Points on a hilly landscape, in no order, each with its height.
From any point a ball takes the steepest step (drop divided by distance) to one of its 6 nearest points. It stops when none of these is lower. Distance is the straight distance between rows; heights are no part of it.
Z746: [136 139  72 137 162  67 125 151 162 102 145 176  93 102 105 126 162 157
 149 109 137 172 139]  h=16.5
Z74: [148 134 164 141 119 131  68  84  75 175 136 104 146 159 146 130 133 100
 132 143 163  95 135]  h=34.0
Z738: [ 82 108 141  94  71 179  82  85 121 150 155  89 131 190  58 139  96 103
  91 134  77 128  90]  h=28.4
Z303: [169 165 138 143 156 120  72  93  99 159 140 120 139 113 142 123 142 117
 154 141 182  92 144]  h=31.4
Z422: [168 171 124 131 165 112  99 113 123 136 154 160 120  95 123 117 144 135
 157 142 163 109 139]  h=26.8
Z959: [117 109 166 154 165 143 141 143 115 156  50 124 152 141 143 105 122  69
 116 132 205 109 173]  h=25.4
Z779: [140 155 123 152 170 121 123 126 122 134 115 153 118 113 150 135 135 118
 150 121 163 119 137]  h=39.7
Z148: [159 164 128 118 134 128  64 118 111 138 173 119 125 115 123 129 138 152
 139 137 128 106 113]  h=17.9
Z533: [117 128  97 142 141  84 173 181 170  98 130 138 106  89 138 111 114 169
 153 119 116 177 163]  h=17.8
Z206: [123 105 172  82  85 140 129  95 113 151 122 101 136 146 128 140 141 105
 111 123 100 121  95]  h=76.4
Z405: [ 96  92 152  71  45 135 155 107 137 139 131 103 142 171 110 134 118 106
  96 143  62 136  75]  h=79.4
Z846: [117  93 121 151 211 161 171 189 137 120  62 163 183 139 166 119 139 101
 129 118 176 128 168]  h=27.0
Z610: [137 146  95 134  89  91 119 121 123 122 161 111  99  73 144 120 110 207
 149 123  97 145 122]  h=17.3
Z314: [156 143 144 108 113 117 150  98 120 107 133 112 100 112 132 123 133 154
 134 136  85 130  97]  h=43.1
Z982: [143 120 160 147 176 151 178 156 138 112  84 153 128 151 169 137 122  91
 137 136 161 134 142]  h=33.2
Z414: [116 136  87 154 136  72 142 167 164  87 155 163 107  76 136 133 141 172
 154 140 134 177 157]  h=12.7
Z347: [133 123 167 136 146 137 151 109 107 142  98 129 133 140 169 125 143  70
 120 140 179 103 141]  h=14.9
Z848: [132 124 152 100 107 145 134  85 113 133 134  95 109 149 118 134 122 123
 107 114  95  95  80]  h=44.0
Z961: [111  89 185  91 102 139 183 107 114 123  94 139 137 154 170 139 137  82
 123 149 114 124  99]  h=46.9
Z466: [140 130  96 146 187 113 150 172 148 104 124 179 122 104 118 120 151 137
 149 121 149 153 133]  h=20.7
Z312: [133 119 137 156 130 134 214 181 149  87  92 130 107 118 172 114 106 162
 128 139 100 163 144]  h=22.4
Z413: [137 129 130 145 160 128 182 159 139  86 109 143 101 108 156 113 111 141
 148 129 110 151 133]  h=22.0
Z971: [133 124 164 144 145 144 198 155 141  89  77 158 117 152 169 122 125 119
 127 125 113 156 135]  h=27.9
Z249: [126 103  95 156 167 153 219 227 177  86  88 160 145 132 156 110 138 142
 133 112 110 158 141]  h=22.1
Z467: [121 115 101 138 208 157 146 184 148 104  94 176 156 123 139 115 161 114
 143 117 155 152 142]  h=19.8
Z851: [122 133 120 127  75 112 159 117 118 101 147 101  99  95 149 126  99 195
 144 127  86 158 124]  h=28.9
Z792: [121 121 120 117  57 129 120  99 116 125 169  59 113 126  90 133  96 171
 116 117  70 123  97]  h=14.2
Z936: [148 136 138 138 179 133 110 112 105 155 105 148 134 121 140 117 125  95
 153 132 196 101 154]  h=40.7
Z257: [167 135 140 111 103 127 113  87  90 139 146  93 117 134 125 118 127 156
 140 119  77 115  96]  h=15.2
Z640: [126  96  97 144 150 128 200 244 180  77 104 167 149 130 141 119 156 171
 134 114 123 166 139]  h=21.0
Z743: [132 146 146 125 106 157  40  74  97 170 149  82 133 152 112 130 143  97
 109 123 132  98 114]  h=21.9
Z597: [142 162 134 112  88 148  80 102 104 147 176  85 114 129  97 136 125 169
 131 107  71 114 111]  h=11.0
Z295: [146 143  82 157 189 109  95 142 165 114 126 195 136  96 112 120 154 104
 145 124 190 127 161]  h=31.6
Z265: [159 165 121 147 162 129  49 113 117 167 149 150 157 104 115 134 144 124
 167 142 182  91 140]  h=39.5
Z395: [143 146 169 123 101 152  73  83 104 179 146  89 139 155 131 124 121 106
 119 132 153  87 130]  h=25.3
Z127: [ 86  77 154  73  54 166 155  88 119 167 117 151 166 167 116 146 123  56
 103 163 109 101  90]  h=40.3
Z248: [151 143 148 125 155 136 159 112 106 131 116 128 126 123 160 145 126 124
 139 133 135 117 117]  h=40.9
Z235: [ 82 101 148 104  58 165  60  85 130 189 135 105 161 190  82 153 119  74
 101 138 130  93 109]  h=26.7
Z768: [119 125  59 133 174  91 137 206 176  92 135 187 143  98 101 135 173 140
 123 101 155 181 141]  h=10.3
Z111: [114 139  91 147  55 103 120 116 124 111 188  64 113  79 116 147 100 209
 114 153  84 122 119]  h=22.2
Z168: [126 150 128 100 103 148  67  91 110 153 166  75 121 168 102 150 117 135
  95 116  84 107  88]  h=11.9
Z337: [111 105  53 134 143  88 158 229 164  93 139 169 141 113 110 126 171 155
 120 108 136 189 159]  h=15.3
Z180: [162 167 122 128 140 138  71  77  96 143 162 118 123 128 128 128 139 137
 135 139 140  99 127]  h=21.8
Z766: [129 114 106 145 188 149 188 191 167  93  96 171 152 123 155 119 119 118
 132 114 137 158 144]  h=15.0
Z33: [106 120  64 143 161  49  81 207 166  66 160 124  91 113  82 128 189 141
 128  77 146 194 168]  h=71.9
Z402: [121 137  91 157 199 125  94 144 137 144 115 175 161  98 132 102 141 101
 145 119 207 124 179]  h=57.7
Z348: [148 138 115 154 177 129 180 174 135 101 110 154 127 111 156 108 119 141
 137 129 131 145 139]  h=18.5
Z5: [126 158  94 139 186  79  63 173 173 104 141 188 118 104  86 133 179 118
 139 108 182 134 160]  h=23.9
Z865: [131 166 102 140 111  71 114 130 149  94 173 145  93  72 110 124 115 192
 159 139 128 142 141]  h=19.5
Z765: [148 170 133 122 127 142  96  85  92 151 154 115 119 133 147 145 123 132
 127 129 129  94 114]  h=24.4
Z701: [111 139 114 104  64 157  87 111 123 136 168  75 108 158  77 136 104 165
  95 104  61 129  90]  h=12.6
Z489: [130 127  97 156 207 144 134 154 143 126  91 162 152 111 131 116 138 112
 134 113 174 123 146]  h=29.6
Z318: [ 81 144 164 111  76 178  30  93 142 174 162 111 137 185  47 145  91  89
  93 132 131 112 116]  h=28.2
Z507: [132 113 163 113 109 136 109  65  97 163 111 106 143 162 129 141 131  80
 109 140 138  87 125]  h=48.7
Z478: [123 108 123 153 191 166 175 177 138 113  72 179 144 140 162 104 118  99
 125 123 158 135 141]  h=23.3
Z398: [149 157 129 146 173 130 110 101 107 136 132 143 136 106 133 142 129 122
 150 143 184 107 148]  h=40.0
Z322: [136 134 121 158 197 148 140 123 119 137  82 136 148 112 151 109 120  91
 127 121 203 114 165]  h=33.5
Z156: [123 130 138 136 111 120 200 143 150 102 114 117  98 116 166 102 111 158
 131 139  91 152 133]  h=26.3
Z652: [133 110 140 146 179 153 158 137 113 133  73 140 161 130 138 125 118  78
 129 112 203 123 158]  h=29.1
Z803: [109  97 143 111  49 109 179 122 105 116 132  78 109 129 144 145  94 154
 113 144  54 149 112]  h=51.6
Z995: [135 147  79 135 170  70  91 180 162 101 148 185 119  97  86 129 170 130
 153 117 153 154 164]  h=18.0
Z742: [108  81 166 108  78 136 126  57 103 170 124 119 181 179 143 140 139  64
 105 164 138  96 113]  h=13.6
Z234: [133 141  81 131 181 107 101 162 151 112 131 190 116 107 101 126 155 127
 147 116 167 147 144]  h=18.1
Z537: [125 145 132 100  86 165  62  95 133 142 176  72 113 159  55 137  89 148
  99  98  75 128  92]  h=14.5
Z604: [121 144 106 133  83 126  97 100 114 148 181  65 113 117  86 122  99 196
 118 114  66 128  95]  h=12.0
Z994: [128 125 130 147 165 111 199 191 154  91  94 145 126 127 158 107 114 146
 142 117 100 179 142]  h=19.6
Z403: [121 120 182 115  92 134 195 137 127 102 113 124 111 148 161 134 126 123
 131 126  88 130  99]  h=37.7
Z229: [ 99 134  79 123  69 125 103 108 127 117 193  43 113 100 110 146  92 203
 102 125  67 127 123]  h=17.4
Z251: [138 120 164  93 122 126 163 119 112 125 110 133 102 129 155 122 125 133
 122 130  92 130 110]  h=62.4
Z462: [157 155  99 127 101 114 105 100 105 120 165  98 108 107 120 133 124 181
 136 125 100 116 100]  h=12.8
Z804: [115 153  66 132 124  51 123 174 149  81 164 148  92  75 109 123 155 168
 139 117 138 168 156]  h=20.6
Z134: [119 118  82 134 170 123 185 210 182  91 118 173 128 101 147 115 138 159
 148 123 127 165 156]  h=18.2
Z633: [124  81 182 130 117 115 139 111 107 158  90 122 144 160 159 124 127  64
 134 156 195 105 165]  h=29.4
Z751: [ 86  84 154  77  70 147 141  89 122 154 114 128 179 164 134 148 122  65
  97 161 125  98  95]  h=34.5
Z911: [112 145 149 112  96 173  36  97 116 160 154  71 133 174  57 132 104 120
 101 108  86 112  88]  h=15.5
Z567: [120 111 119 129  66 116 146 104 127 116 150  55 106 108 127 144 100 202
 111 134  71 127 113]  h=31.5
Z427: [116  99 151  92  57 144 176 103 112 120 118  85 115 141 128 148 101 143
 121 139  53 141 110]  h=77.3
Z795: [115  99 160  98  59 116 198 113 123 102  99  95 103 146 163 133 115 124
 117 131  58 137 101]  h=58.2
Z36: [140 134 164 138 165 141 175 135 130 109  92 143 112 141 178 125 131 101
 122 130 124 133 131]  h=30.7
Z699: [142  91 167  89  71 124 186 122 124 122  99 125 129 161 164 127 132 111
 108 144  86 126 101]  h=50.8
Z944: [150 182  86 145 190  99  57 148 157 139 149 172 129  88 101 143 156  99
 149 121 186 100 155]  h=34.1
Z563: [146 131 149 156 169 147 124 118 115 135 100 147 120 109 150 123 129 100
 137 133 172 109 150]  h=32.5
Z470: [163 167 117 141 149 100  67 109 140 134 162 150 126  92 112 143 152 149
 157 142 151 100 136]  h=27.3
Z904: [ 61  76 143  91  57 165 117  85 143 200 142 136 177 165 109 152 112  61
  95 153 138  97 102]  h=34.8
Z327: [112 122 104 153 209 149 149 159 133 139  66 160 162 125 137 105 134  94
 130 110 195 137 171]  h=32.7
Z190: [120 110 145  94  60 140 132  89 127 141 127  91 117 167 107 136 125 138
 111 122  79 137  90]  h=83.8
Z198: [103 146 156 107  91 169  37  90 101 174 155  90 152 184  76 154 125  95
  99 139 111 108 111]  h=17.5
Z6: [128 101 168 163 154 130 170 123  93 140  61 147 158 152 156 113 123  58
 119 138 200 115 151]  h=25.0
Z740: [138 170 112 134 117  77 102 127 142 123 195 146 110  84 106 130 136 183
 150 135 113 123 129]  h=24.0
Z230: [119 101 175 134  93 120 196 134 126 107 109 107 116 129 173 127  95 143
 122 144  83 147 105]  h=35.3
Z271: [108 108 156  99  85 144  86  70  98 166 143  96 129 171 118 124 122 101
 104 135 125  86  99]  h=32.4
Z579: [154 152 114 126 134  94 140 140 127 117 155 144  98  90 136 121 140 173
 161 138 123 139 134]  h=19.7
Z836: [134  86 129 176 186 159 159 165 119 160  41 145 162 134 144 111 122  84
 120 112 209 120 179]  h=29.2
Z840: [144 136 129 120 140 137 113  97 110 123 145 148 113 111 139 120 131 136
 140 129 112 124 125]  h=29.9
Z587: [138 132 143 123  92 122  94  88 106 138 158  82 116 143 106 123 115 180
 119 121  67 126  95]  h=8.6

For each start below, name the point where the ball stops.
Z206 | Z587
Z795 | Z766
Z427 | Z587
Z699 | Z766
Z265 | Z587
Z303 | Z587
